Each row is a point on a landscape with many peaks, with its height.
A climber steps from a point to the highest of its 2 nearest points, and stops where none of them is higher. Distance is the straight distance between rows; heights are no part of it.
J_31: 13 14 12 16 14 11 -18 -15 5 28 -19 3 28 22 40 -11 -38 -2 18 -18 -3 -6 -4 -14 30 8 46 -40 -18 -14 -23 0 18 14 -10 14 13 25 26 -29 -8  (h 293)
J_538: -2 18 -21 11 6 4 -1 16 -17 5 4 -39 3 -34 -10 6 1 22 -3 13 19 -8 -14 -10 -36 10 -29 51 14 5 64 28 -2 -14 -3 6 -6 4 -13 -2 -4  (h 45)
J_861: -6 -28 -6 23 14 13 6 -17 5 -35 -13 3 29 8 0 24 17 0 -1 -11 -8 -12 19 11 9 13 6 -43 2 -7 -13 31 0 4 5 10 29 11 -2 4 17  (h 557)
J_609: -6 -13 10 8 19 1 -34 9 6 -22 12 5 12 51 55 -6 -7 -7 -24 -25 -13 20 -13 9 25 3 24 -39 -21 14 -55 -5 -12 -8 10 -3 11 -4 -14 -5 15  (h 62)
J_155: 0 14 -32 12 -5 -2 -8 2 -2 15 -1 -15 -26 -42 -17 3 2 -25 10 -10 -5 0 2 -15 -15 19 10 46 27 -31 -7 8 49 23 -11 17 18 4 13 -14 14  (h 279)
J_680: 3 -13 -1 -15 9 15 17 -12 29 -17 -6 17 10 41 -11 23 38 5 3 -8 -18 10 31 15 4 11 -4 -15 -8 16 -25 21 -17 15 6 -10 15 -12 -4 8 28  (h 348)
J_640: -18 -33 -16 5 -4 -10 -1 7 -12 -46 14 -7 9 -17 -21 11 38 8 -42 12 -8 -5 -7 29 -23 3 -19 -13 18 -9 -3 11 -24 -9 -2 -7 14 -12 -30 26 -6  (h 494)
J_214: 7 24 -12 25 21 38 -22 5 -13 -19 1 -18 37 19 56 21 -22 18 6 11 17 -5 24 1 -11 -3 -2 7 4 5 27 33 -6 -3 -5 1 12 -18 8 -2 -13  (h 595)
J_954: 12 15 -13 -5 6 9 32 -4 14 3 -5 -21 -3 -3 -34 21 20 36 34 6 1 -22 6 -15 -36 18 -13 35 -10 26 37 26 -18 -4 3 -8 -2 15 10 4 17  (h 71)
J_361: 3 5 2 -22 7 15 9 8 12 -2 -3 8 -12 15 -20 10 26 5 14 5 -2 7 22 3 -11 2 -15 14 -11 14 -16 -11 -23 10 2 -8 -8 -21 -5 8 15  (h 358)
J_285: 14 14 14 -25 -6 2 -5 -2 1 23 -5 14 -19 3 5 -18 -4 -5 11 -2 -16 7 10 -5 0 -11 10 3 -17 4 -11 -34 6 -2 6 -4 -20 -7 10 -8 5  (h 393)
J_754: -10 -14 5 -17 -16 -23 -9 25 -12 -7 27 1 -13 -9 -7 -14 10 -11 -37 12 11 12 -23 23 -7 -16 -18 -6 7 1 -5 -33 -25 -21 6 -21 -15 -21 -42 14 -25  (h 123)
J_793: 4 26 3 -3 15 25 -29 17 -14 -1 7 -7 10 12 46 1 -13 11 1 15 16 6 22 4 -10 -13 3 28 -4 3 15 -10 -9 0 -3 -4 -10 -27 9 2 -12  (h 516)
J_52: 15 34 -21 8 4 31 -8 6 12 -7 -6 -28 3 0 32 35 3 32 48 1 9 -15 26 -24 -33 25 -2 72 3 7 8 18 4 11 -13 -6 -11 -7 33 21 14  (h 129)
J_541: 2 -6 5 -22 -11 -22 30 2 -6 11 5 -9 -23 -31 -62 5 23 4 -3 7 4 -11 -21 4 -30 -1 -31 19 -1 19 43 -1 -22 -24 -2 -4 7 2 -18 13 16  (h 255)
J_999: 7 16 -21 8 -10 -3 -11 -1 0 33 2 -9 -29 -29 -3 0 -17 -25 26 -12 -8 0 15 -17 -5 13 30 50 24 -25 -14 -8 53 29 -17 13 21 -4 19 -7 7  (h 291)
J_414: 10 15 -4 30 8 31 0 -27 6 4 -26 -4 53 13 31 19 -34 -3 39 -12 9 -19 9 -17 19 17 22 -19 7 -14 -4 26 16 18 -15 11 23 29 36 -33 -6  (h 370)
J_22: 1 4 7 -5 -2 1 19 6 -11 -16 10 2 14 9 -8 2 7 18 -16 17 1 4 6 16 -11 -14 -25 -24 -8 21 26 12 -34 -21 0 -13 -14 -16 -20 10 -8  (h 420)
J_472: -14 -19 6 27 10 17 8 -18 1 -30 -14 5 40 17 11 24 3 3 3 -4 5 -17 17 7 27 9 2 -57 0 -8 -1 34 -6 -4 2 8 21 21 3 -1 8  (h 651)
J_979: 0 -7 27 -6 -14 -38 8 -1 -15 7 5 29 -9 0 9 -37 -20 -10 -25 -7 -20 2 -27 0 25 -19 0 -46 -17 5 -1 -16 -1 -31 16 -6 -21 30 -11 5 -10  (h 185)
J_598: -3 0 2 -4 -2 -2 -36 28 -15 -4 23 -8 -1 11 39 -13 -10 -8 -30 11 11 14 -2 17 12 -11 3 -1 -4 0 -7 -24 -11 -9 7 -11 -7 -21 -19 7 -25  (h 97)
J_64: -5 13 -17 24 4 6 5 5 -15 9 0 -35 1 -42 -11 2 -4 22 -2 13 16 -4 -18 -18 -26 10 -26 44 21 -7 66 40 29 -10 -7 19 -12 14 2 -8 -7  (h 40)
J_367: 7 20 -14 12 -8 3 0 -10 -2 33 -9 -17 -10 -24 -12 -9 -32 2 31 1 4 -1 -3 -24 -9 3 22 50 16 -5 35 12 36 13 -15 12 -1 9 24 -25 -12  (h 211)
J_506: 8 6 6 -25 -7 -11 29 2 0 14 1 1 -23 -12 -51 0 11 1 12 0 -1 -5 -9 -1 -18 -10 -21 12 -9 22 27 -12 -19 -15 -2 -2 -10 -1 -11 1 10  (h 240)
J_424: 10 -27 6 -28 -19 -33 32 -4 5 11 -4 25 -34 -8 -49 -7 16 -35 -20 -13 -5 2 -14 6 2 -16 -11 -29 5 0 -21 -30 2 -7 5 -6 5 14 -19 7 11  (h 165)
J_198: 5 13 -19 29 12 25 -17 -10 -14 -6 -4 -15 28 -6 44 12 -28 -1 16 2 19 -5 9 -11 2 2 5 15 17 -19 22 31 25 10 -7 18 23 -2 18 -13 -10  (h 245)
J_966: -4 -21 6 -28 -13 -20 8 16 0 -1 16 3 -16 -3 -28 -4 23 -15 -28 5 4 8 -15 16 -13 -17 -21 -9 5 3 -18 -33 -24 -12 10 -14 -7 -18 -32 15 1  (h 136)
J_132: -1 14 -3 39 7 17 -14 -16 -17 6 0 -16 40 -14 39 2 -45 13 9 17 27 -8 -4 -16 7 2 2 12 23 -15 47 40 34 6 -14 22 2 5 30 -24 -24  (h 232)
J_35: 18 35 -12 5 5 29 -10 -2 4 1 -5 -14 5 1 35 27 -11 21 44 -4 5 -10 24 -21 -21 17 12 59 10 6 12 14 17 21 -18 -3 -4 -7 31 11 7  (h 146)
J_708: 10 2 31 -5 -9 -24 11 -7 -11 17 -13 29 7 3 17 -39 -36 5 -14 0 -24 -2 -14 -11 28 -18 13 -39 -28 4 10 -8 -1 -25 15 2 -14 26 11 -15 -11  (h 174)
J_338: -7 21 21 -16 9 23 -15 16 1 -5 2 9 10 26 29 -8 13 23 -9 17 3 21 14 4 -8 -16 -15 9 -29 5 -13 -22 -35 -3 18 -12 -29 -35 2 6 -2  (h 440)
J_837: 3 5 -18 7 -19 -11 25 -25 8 25 -34 2 -14 -28 -45 -2 -16 -21 36 -13 -8 -18 -3 -19 15 14 22 13 16 -8 -2 2 36 18 -16 8 11 23 29 -30 5  (h 253)
J_718: -2 1 8 -5 -18 -25 2 -20 -1 39 -10 12 -23 -26 -31 -35 -43 -19 3 6 -3 -1 -24 -13 23 -16 12 -9 2 -8 18 -18 33 -2 -2 21 -11 22 10 -27 -25  (h 218)
J_766: -3 10 -13 19 14 29 -28 16 -21 -34 15 -14 36 13 44 19 -6 17 -8 17 14 2 20 12 -9 -2 -14 11 8 7 24 27 -24 -10 3 -4 4 -29 -8 6 -24  (h 654)
J_993: -12 -7 15 29 7 18 2 -19 1 -19 -16 8 52 20 20 23 -14 5 15 -2 13 -24 11 2 29 18 9 -57 0 -7 7 34 0 -1 -4 12 20 28 19 -16 -1  (h 535)
J_761: -7 -5 -9 -20 8 28 3 -5 42 -35 -2 13 3 41 -15 30 62 15 14 0 -17 9 22 20 -9 18 -16 31 -2 3 -65 15 -26 35 8 1 6 -28 5 30 33  (h 475)
J_974: 15 22 -12 8 -6 9 22 -17 1 19 -25 -7 7 -2 -11 7 -21 19 37 1 1 -15 -1 -20 -7 2 13 20 0 16 43 26 3 3 -11 -2 -14 13 26 -24 -15  (h 187)
J_215: 1 -4 -8 -15 -2 -5 -27 17 8 6 8 -1 -25 1 12 2 10 -34 2 -10 3 15 20 5 5 0 17 28 11 -20 -44 -38 12 15 -1 1 16 -17 -7 3 6  (h 457)
J_371: -4 8 10 24 0 3 -11 -29 6 24 -15 0 34 -1 20 -9 -49 -2 12 7 22 -15 -9 -18 35 17 27 -21 9 -13 17 10 29 19 -11 24 9 29 36 -40 -22  (h 195)
J_149: 4 -1 -17 -10 -12 -21 34 -10 2 28 -14 -5 -31 -33 -61 -1 1 -9 23 -6 -6 -12 -10 -17 -10 2 -4 26 7 2 21 2 12 -3 -8 11 4 21 11 -14 4  (h 225)
J_716: -1 8 -9 2 15 25 2 13 -3 -23 11 -13 20 11 -2 21 17 34 7 16 10 1 15 9 -27 5 -25 25 -9 23 32 25 -34 -6 4 -9 -4 -19 -8 14 -1  (h 346)
J_255: 6 -24 23 -18 -1 -31 15 -5 4 11 -4 32 -15 31 10 -26 5 -27 -12 -29 -26 14 -14 -3 30 -8 25 -45 -21 5 -50 -26 9 -9 20 -8 -5 22 -9 -6 31  (h 254)
J_644: -2 26 16 -11 16 28 -32 18 -2 1 5 -3 6 21 44 -9 6 15 -9 12 11 16 17 3 -13 -18 0 22 -22 -2 -11 -26 -18 1 8 -11 -23 -36 8 11 -6  (h 474)
J_883: -4 -13 3 -3 -17 -29 18 -19 1 26 -11 22 -24 -22 -38 -20 -21 -31 3 -3 0 -8 -20 -16 30 -6 6 -30 9 -15 5 -14 25 -3 -4 11 5 26 9 -20 -10  (h 201)
J_204: -3 -6 -2 11 10 -4 -39 23 -9 -13 20 -4 6 13 40 -7 -17 -17 -28 -5 2 15 -4 14 25 -7 13 -19 0 -6 -19 -12 -5 -7 2 -5 10 -8 -14 3 -10  (h 87)
J_668: -11 -11 12 9 -1 -8 -8 12 -14 -29 22 8 10 21 20 -10 8 7 -42 4 3 8 -13 21 16 -14 -12 -37 2 9 -8 -3 -27 -21 1 -25 -7 -8 -30 15 -24  (h 102)
J_345: -4 12 6 -5 9 17 -5 17 -11 -18 13 -7 22 13 9 7 9 24 -7 22 13 7 8 13 -20 -9 -29 1 -13 24 26 6 -43 -14 2 -13 -19 -34 -17 7 -12  (h 384)
J_862: -22 -39 -5 22 2 6 -20 1 -8 -61 26 -2 31 22 15 12 27 16 -38 5 -12 0 -2 29 4 2 -7 -30 15 -1 -16 27 -36 -16 0 -6 19 -15 -28 23 -18  (h 75)
J_962: 16 12 -8 -6 5 12 14 3 11 0 -5 6 -7 11 -5 17 13 2 32 -7 -6 2 26 -6 -2 8 -1 16 -2 8 -10 -2 -3 12 -7 -8 4 -6 6 -1 14  (h 314)
J_70: 15 0 -21 9 6 13 2 -8 1 -5 -12 -1 3 3 11 19 -1 -13 26 -15 -5 -3 26 0 -2 10 13 10 9 -7 -17 10 14 17 -9 6 24 -1 12 -8 13  (h 281)
J_641: 11 3 -5 -24 -10 -12 19 1 -1 27 -6 3 -30 -16 -42 -1 2 -11 20 -6 -8 -4 -3 -7 -7 -8 -4 16 -2 9 14 -15 0 -6 -9 4 -2 3 1 -5 3  (h 226)
J_8: -8 -2 -24 7 -2 -16 12 5 -14 3 -2 -15 -29 -50 -49 3 21 -13 -8 -2 0 -11 -19 0 -24 16 -21 14 17 -20 19 16 29 3 -9 17 8 13 -6 -6 12  (h 256)
J_643: -2 6 -8 -4 0 -6 2 19 -14 -3 9 -15 -6 -19 -12 -2 -5 -2 -4 9 9 2 2 8 -9 -5 -18 20 9 -2 21 -4 -7 -5 -4 4 -1 -14 -15 2 -7  (h 228)
J_666: -4 -5 9 -35 -13 -2 -21 20 20 6 8 4 -37 -5 -4 -6 26 -23 -3 1 7 23 0 7 -8 -15 1 26 1 -16 -52 -59 -8 16 15 -4 -15 -34 -10 10 4  (h 373)
J_717: -5 -33 -22 6 9 23 -15 -6 1 -50 19 -5 34 13 -7 26 50 24 -31 6 -25 3 11 35 -33 12 -18 1 2 1 -8 36 -36 2 12 -2 9 -28 -19 24 0  (h 385)
J_773: -3 3 11 16 1 -4 -2 -22 -1 19 -13 7 18 1 5 -10 -37 -11 10 -2 10 -15 -10 -13 37 12 22 -35 3 -10 8 8 23 5 -7 18 2 29 26 -32 -13  (h 171)
J_551: 13 14 11 8 8 10 -24 -4 -2 26 -1 -4 6 13 40 -14 -38 -6 10 -5 -2 1 1 -6 21 -3 36 -14 -5 -11 -9 -6 25 7 -9 9 15 9 22 -14 -11  (h 292)
J_148: -6 0 0 10 -15 -16 -10 -8 -5 34 10 2 -18 -25 -4 -30 -40 -18 2 11 10 3 -19 -10 27 -8 12 -5 13 -15 17 -12 43 5 -4 21 3 12 10 -17 -20  (h 231)
J_647: 4 -21 22 -5 6 -23 2 -4 7 15 -9 25 -11 23 18 -26 -16 -25 -3 -36 -29 13 -20 -6 35 -1 38 -50 -20 -2 -53 -25 14 -3 12 -3 3 31 -5 -17 26  (h 242)
J_608: -1 -9 18 -12 -14 -31 16 2 -12 5 9 22 -12 -1 -9 -22 -8 -10 -31 4 -5 3 -22 6 16 -21 -14 -45 -7 5 9 -15 -7 -29 3 -10 -16 12 -18 9 -13  (h 194)
J_844: 12 25 -2 7 17 28 -20 6 -18 2 1 -7 20 17 41 12 -21 13 9 11 15 -3 21 1 -8 -6 6 17 -2 10 26 12 -2 0 -7 0 -3 -16 9 -4 -16  (h 552)
J_129: 2 -14 21 -32 -6 -23 19 3 0 4 5 26 -8 20 -7 -15 19 -9 -27 -6 -13 14 -5 5 2 -16 -11 -32 -19 11 -19 -33 -15 -20 23 -17 -17 -4 -21 6 11  (h 280)
J_173: 19 33 -17 7 0 17 -2 -10 6 25 -12 -11 0 -1 17 19 -23 13 52 -6 1 -9 17 -21 -11 10 25 49 10 8 14 10 21 21 -21 -2 -7 -2 33 -3 -1  (h 160)
J_860: 1 -13 -4 -7 3 -11 39 -1 2 -8 6 -12 -6 -26 -58 12 35 19 -9 9 -1 -12 -13 9 -37 4 -30 9 -13 24 39 13 -30 -12 1 -9 8 0 -18 22 22  (h 270)
J_86: 4 12 -26 11 -9 -5 15 -7 -2 25 -9 -21 -14 -33 -26 -8 -14 4 23 -2 1 -6 -11 -28 -12 11 3 50 16 -10 34 21 36 4 -11 15 -2 15 17 -21 -3  (h 220)
J_340: 1 -32 1 -11 -19 -36 29 -14 -2 12 -6 23 -30 -21 -52 -10 2 -35 -6 -8 1 -11 -15 -3 18 -12 -4 -35 10 -10 -5 -15 13 -6 0 9 9 24 -2 4 3  (h 182)
J_750: -2 -1 -2 -26 -1 11 10 2 47 -22 -9 14 -15 26 -28 23 55 5 27 -11 -18 15 15 15 -7 16 -16 33 1 3 -77 -8 -15 40 2 1 5 -30 12 34 33  (h 591)
J_374: -7 -6 -2 29 6 22 10 -27 -4 -12 -25 2 50 0 12 20 -20 4 26 -3 14 -25 8 -8 18 21 10 -28 8 -15 17 38 17 7 -5 15 16 32 31 -25 3  (h 435)
J_819: 13 21 -16 0 12 23 19 2 16 -6 -1 -34 1 -3 -13 25 26 46 41 12 5 -25 14 -22 -40 26 -15 54 -6 20 28 21 -12 -2 8 -11 -8 12 8 17 23  (h 88)
J_382: -9 9 21 -33 -10 -1 -40 22 3 19 8 -8 -25 -8 32 -30 -5 -8 -12 11 8 14 -2 4 -6 -26 10 21 -18 -15 -29 -57 7 6 20 -3 -22 -23 -2 13 -7  (h 345)
J_913: 0 -18 28 -26 -6 -34 18 3 1 11 3 34 -13 28 14 -26 10 -18 -23 -22 -27 17 -10 3 18 -16 10 -29 -27 12 -44 -32 -5 -16 31 -14 -14 13 -13 2 24  (h 266)
J_437: -16 -31 20 6 -10 -28 18 -10 3 -23 6 29 -1 13 -10 -2 8 -10 -36 -7 2 -4 -16 11 30 -5 -8 -70 -2 6 -8 2 -5 -16 -4 -9 2 26 -17 16 1  (h 340)
J_12: -13 -26 -13 20 9 -4 15 -19 -4 -40 -3 3 18 -29 -31 19 42 19 -36 12 -7 -20 -1 19 -21 15 -16 -32 -3 -2 25 37 -15 0 -10 1 4 8 -19 26 5  (h 590)
J_863: 4 5 -15 -2 -17 -19 27 -21 9 36 -22 -1 -28 -31 -58 -9 -18 -11 33 -9 -8 -15 -15 -21 5 0 10 22 11 0 21 -2 27 6 -11 11 2 20 19 -26 -4  (h 237)
J_970: 18 23 2 2 6 13 -20 -6 1 30 -5 0 -3 9 32 1 -29 -6 22 -11 -4 4 16 -6 9 -2 34 8 -2 -7 -9 -14 26 12 -12 1 7 1 21 -16 -6  (h 311)
J_187: -3 -5 8 -37 0 10 7 7 26 -7 -3 14 -20 24 -19 6 43 0 7 -2 -4 22 8 8 -5 -2 -16 14 -8 6 -52 -24 -17 17 6 -10 -12 -28 0 12 24  (h 413)
J_337: 15 27 9 -17 -11 10 0 -5 7 28 -16 15 -18 6 4 -10 -6 3 33 -6 -19 5 17 -13 4 -6 19 12 -14 11 -14 -30 9 11 -6 -7 -18 -2 25 -7 4  (h 367)
J_401: -6 -12 4 20 -7 -14 -14 -16 -1 34 8 1 -10 -33 -7 -27 -40 -24 8 4 13 0 -12 -21 37 10 21 -2 21 -27 3 -9 55 24 -6 35 14 20 22 -28 -11  (h 249)
J_471: 18 23 2 -8 1 10 -14 2 10 26 -8 6 -20 4 13 5 -10 -9 33 -11 -11 5 23 -2 5 3 28 23 2 -4 -22 -30 23 20 -13 -4 1 -8 23 -1 6  (h 336)
J_930: -1 14 6 33 0 14 -5 -28 -5 16 -20 -8 40 -6 25 -5 -55 10 16 14 27 -12 -9 -18 17 9 15 0 13 -2 43 30 27 8 -14 21 -5 17 36 -37 -28  (h 217)
J_470: -20 -12 7 25 8 -14 -30 15 -8 -28 23 6 5 6 40 -10 -23 -18 -33 -8 13 12 -25 11 39 0 7 -37 4 -8 -17 1 -3 -8 -11 1 10 9 -23 12 -15  (h 36)
J_405: -9 -23 -14 27 16 15 15 -31 2 -40 -16 9 29 -11 -19 34 34 13 -18 8 -7 -25 16 15 -13 20 -9 -40 -9 -6 17 52 -3 4 -2 9 3 18 -8 19 14  (h 519)
J_425: 3 23 -3 7 -6 3 -8 -6 -1 44 0 -15 -17 -20 -5 -21 -43 5 18 8 9 4 -7 -14 -11 -8 14 41 11 1 45 1 34 9 -13 15 -6 0 15 -21 -26  (h 204)
J_234: 2 10 -9 1 5 -4 14 8 -9 12 2 -38 -5 -32 -29 8 14 29 10 8 11 -13 -15 -10 -37 11 -30 49 6 19 63 24 -12 -20 0 3 -3 13 -5 5 7  (h 51)
J_989: 0 -3 -1 -12 10 1 29 2 5 -15 11 -8 5 -5 -42 19 30 32 -4 14 -2 -7 -1 12 -34 6 -28 12 -17 26 31 21 -39 -7 6 -11 2 -14 -17 23 15  (h 287)
J_71: -17 -24 3 17 -1 0 -6 5 -9 -47 19 2 16 22 11 6 16 10 -38 2 -3 7 0 26 10 -4 -13 -40 5 4 -3 13 -30 -13 -2 -13 11 -8 -30 20 -16  (h 89)
J_462: 7 13 16 0 6 7 15 4 -13 -11 1 18 17 30 12 -1 3 21 -19 13 -7 5 8 10 4 -12 -20 -41 -19 22 15 16 -32 -27 8 -17 -14 -9 -11 6 -7  (h 455)
J_362: -11 8 29 -31 -9 1 -23 20 -1 15 4 4 -12 3 40 -36 -1 2 -13 5 -4 13 3 0 -8 -29 2 15 -31 -3 -23 -51 -7 -3 27 -9 -30 -16 -2 11 1  (h 363)
J_537: -25 -23 16 16 14 -22 -35 13 -6 -24 18 11 4 15 46 -16 -26 -27 -31 -23 3 14 -35 6 39 5 20 -50 -4 -4 -34 -11 3 -1 -9 1 8 18 -23 6 0  (h 44)
J_781: 0 -25 9 -39 -18 -35 18 8 4 10 11 12 -36 -13 -46 -7 24 -35 -20 -2 2 7 -23 13 -11 -19 -18 -4 5 0 -26 -45 -10 -15 14 -10 -5 -11 -34 8 7  (h 150)
J_288: -8 -30 16 -4 -14 -31 19 -3 2 -24 17 27 -10 23 -18 -8 25 -11 -53 -8 -4 1 -21 18 10 -19 -12 -59 -5 10 -15 -10 -17 -16 3 -20 -4 13 -31 21 0  (h 315)
J_217: -12 -17 33 11 4 -18 5 -2 -10 -23 5 25 13 17 20 -12 -6 2 -33 -9 3 -4 -20 4 40 -3 -2 -75 -17 9 -7 9 -9 -20 -1 -8 -5 28 -16 5 -6  (h 372)
J_39: 17 30 -16 13 -5 18 9 -19 14 24 -24 -17 8 0 11 14 -30 23 50 -4 3 -13 7 -28 -8 16 27 42 8 16 29 28 15 13 -15 -9 -12 13 35 -13 -10  (h 172)
J_958: -6 -5 15 -11 -13 -15 -4 17 -10 -16 25 4 0 6 10 -12 5 0 -42 10 2 9 -18 20 5 -21 -19 -22 -6 13 -3 -22 -34 -24 8 -22 -19 -13 -33 15 -22  (h 113)
J_920: -11 8 33 -34 -5 -7 -7 17 2 5 5 15 -5 6 25 -34 9 6 -14 13 -6 18 -4 -2 -8 -28 -16 9 -32 6 -24 -46 -27 -10 37 -10 -37 -21 -10 8 4  (h 381)
J_158: 10 20 -17 8 -3 5 25 -9 4 24 -21 -25 4 -12 -20 0 -22 27 34 3 8 -14 -12 -26 -14 4 -3 44 3 18 64 27 2 -8 -10 5 -15 19 20 -18 -15  (h 199)
J_364: 0 -6 24 11 0 -3 16 -6 -11 -13 -5 23 18 25 6 -4 -4 17 -19 2 -1 -3 -1 6 24 -9 -10 -66 -15 16 8 25 -20 -22 4 -8 -7 15 -4 1 -4  (h 411)
J_16: 3 -1 8 -17 1 -12 -11 13 -7 16 7 6 -22 5 14 -18 -7 -22 -11 -5 -4 12 2 5 12 -13 12 -4 -5 -4 -22 -35 6 -1 11 -7 -7 -1 -10 -1 -3  (h 426)
J_907: -6 1 -6 22 -15 -13 -2 -26 3 36 -10 -8 -15 -40 -20 -21 -37 -21 16 -5 8 -3 -7 -31 22 10 20 17 26 -29 7 -5 63 28 -12 28 15 21 31 -34 -6  (h 264)
J_262: 5 12 -21 3 -5 -8 23 -12 3 28 -17 -26 -12 -29 -38 -4 -10 17 24 -1 7 -11 -22 -25 -18 11 -11 46 11 10 57 28 11 -7 -6 11 -8 24 16 -17 -10  (h 209)
J_897: 8 7 -18 -7 3 -5 33 -1 -1 10 -7 -27 -13 -27 -49 15 23 23 21 5 1 -19 -6 -10 -34 17 -18 40 -1 13 46 19 -5 -14 1 -2 4 20 2 5 21  (h 59)
J_788: -5 -8 -5 -18 12 22 11 -10 41 -26 1 13 15 43 -14 26 52 14 5 -7 -21 10 33 15 -10 15 -13 6 -10 12 -37 22 -25 22 7 -2 14 -20 -4 19 30  (h 394)
J_667: -4 -14 0 -20 -10 -5 -23 26 5 -2 11 -7 -29 -13 -10 0 21 -29 -4 2 9 14 8 5 -13 -4 -1 37 16 -19 -36 -42 -9 12 9 3 1 -34 -15 8 0  (h 410)
J_109: -11 8 30 -28 -2 2 -2 15 -5 -4 5 11 5 14 19 -21 13 20 -25 19 -5 15 1 4 -10 -23 -27 -5 -29 15 -4 -27 -39 -22 25 -14 -39 -28 -11 10 -4  (h 404)
J_688: -10 -23 -23 26 19 14 -8 -21 0 -44 -12 -2 20 -11 -5 27 27 3 -15 -5 -8 -21 13 17 -7 17 -8 -29 5 -18 0 38 4 7 6 9 19 5 -11 12 13  (h 493)
J_193: 1 -15 5 -36 -2 0 14 7 38 -10 -5 14 -25 14 -40 19 56 -6 14 -9 -11 14 10 7 -8 10 -15 22 6 0 -65 -25 -14 27 7 -6 -4 -24 -4 19 31  (h 481)
J_511: 14 17 8 27 10 23 -7 -23 4 16 -26 0 42 26 30 6 -36 5 33 -12 1 -11 6 -19 24 12 34 -34 -4 -12 -17 15 14 10 -13 9 15 26 35 -35 -6  (h 330)
J_775: 2 -11 0 -11 -1 -9 -25 20 2 13 15 -2 -27 4 15 -9 -8 -34 -13 -3 4 16 3 7 14 -9 19 10 9 -20 -35 -36 13 13 6 0 14 -10 -15 0 -2  (h 458)
J_968: -10 -2 2 -10 -5 4 -39 30 -14 -13 29 -10 -3 -2 23 1 5 -4 -28 20 19 18 -2 20 -10 -13 -9 20 4 -9 -11 -28 -30 -4 9 -9 -18 -43 -19 14 -27  (h 84)
J_34: -7 -31 -15 -1 1 9 -9 7 -2 -39 12 -3 17 7 -13 17 40 4 -25 7 -12 4 11 26 -19 6 -13 -3 9 -1 -17 12 -25 -2 11 -3 12 -24 -23 16 1  (h 438)
J_636: -9 -2 -11 30 7 10 -17 12 -21 -42 17 -13 29 2 39 4 -3 10 -23 14 8 -4 5 17 7 0 -9 -14 15 0 19 25 -12 -11 -7 0 13 -12 -17 10 -23  (h 588)
J_90: 9 30 -19 4 14 36 3 12 9 -9 -3 -32 1 4 10 29 16 43 42 5 17 -16 19 -22 -41 24 -13 66 -6 15 27 22 -10 5 -2 -8 -12 -3 17 18 13  (h 108)
J_30: 7 9 -14 16 -15 -7 2 -17 3 36 -14 -5 -15 -28 -16 -8 -26 -24 26 -10 0 -3 -2 -19 11 10 33 23 25 -27 -4 -3 47 27 -15 13 20 15 25 -27 -1  (h 277)
J_626: 9 11 -20 18 8 22 -3 -11 -7 -3 -10 -6 19 -1 22 19 -13 -4 30 -7 0 -11 18 -9 0 11 13 5 11 -13 2 25 21 13 -6 7 26 9 21 -15 8  (h 262)
J_222: -6 -1 -31 6 -1 -16 3 13 -13 8 1 -12 -34 -48 -40 -5 13 -27 -10 -6 -5 -1 -5 -5 -19 13 -9 24 24 -31 1 2 38 13 -7 16 13 4 -5 -6 17  (h 267)
J_690: 10 3 17 7 -2 -8 0 -11 -7 19 -15 13 -3 3 7 -22 -33 -7 -1 -2 -4 0 -13 -7 32 -9 17 -41 -7 -5 4 -4 10 -8 3 4 -3 21 12 -20 -12  (h 159)
J_127: 3 -3 -11 -3 13 16 24 -1 4 -19 5 -8 18 14 -15 24 20 25 4 10 -1 -4 19 12 -24 5 -21 3 -12 22 16 29 -29 -1 8 -11 4 -16 -9 13 8  (h 313)
J_467: 1 -16 0 5 13 3 -32 10 8 -18 13 0 7 37 39 4 0 -18 -15 -12 -3 19 2 9 21 -1 18 -24 -2 2 -44 -12 -10 -5 5 -5 17 -10 -13 1 6  (h 74)
J_137: 3 -13 22 -20 -13 -21 25 1 5 -2 9 26 -1 24 -14 -8 23 0 -38 2 -10 16 -9 13 0 -18 -21 -47 -19 22 -12 -11 -28 -20 14 -24 -16 -2 -24 13 7  (h 295)
J_490: -17 -32 -6 15 0 -11 20 -3 -9 -42 8 4 13 -16 -24 10 34 13 -36 11 -7 -13 -2 27 -15 -2 -19 -34 7 -3 18 22 -23 -8 -8 -6 12 -2 -26 30 -2  (h 541)
J_579: -11 2 -18 9 -1 -14 11 11 -18 3 4 -16 -8 -32 -25 -5 1 -7 -9 6 6 -1 -10 -1 -13 2 -19 19 20 -12 30 8 7 -5 -7 13 7 5 -7 1 -4  (h 241)
J_189: 7 2 2 -8 -6 -15 5 9 -13 5 6 4 -7 -4 -12 -10 -9 -9 -16 8 0 2 -5 5 3 -15 -15 -14 4 0 17 -8 -7 -20 -2 -2 -7 -3 -14 1 -11  (h 210)
J_223: -17 -23 15 15 20 -15 -35 17 -5 -23 15 9 16 32 57 -13 -20 -15 -32 -30 -9 14 -28 8 29 0 23 -45 -18 2 -53 -9 -6 -7 5 -2 5 5 -21 -1 11  (h 53)
J_163: -11 4 20 -29 -10 7 -30 18 16 7 -2 3 -34 -1 19 -17 15 -11 -3 0 6 28 4 5 -8 -21 10 25 -16 -25 -63 -65 1 16 20 -8 -23 -32 1 19 6  (h 343)
J_846: 12 20 -8 -5 -14 -2 -20 7 11 34 1 -6 -31 -12 5 5 -13 -27 31 -13 -7 5 22 -7 0 7 36 40 19 -21 -32 -27 43 32 -19 7 16 -9 20 1 8  (h 307)

For each start below, name the point where the climber stops.
J_109: J_766
J_579: J_775
J_90: J_86
J_930: J_750
J_690: J_775
J_551: J_775
J_537: J_598
J_31: J_472
J_129: J_462
J_506: J_462

Call two points neighbours if one is among the 2 nearest of the other. Go from one point of each pair to the other, from neighbour to neighbour, staying as high as possible. Name the lowest point that can't be avoided.
J_462 / J_598: J_968
J_766 / J_750: J_690
J_775 / J_766: J_163
J_472 / J_12: J_688
J_766 / J_12: J_551
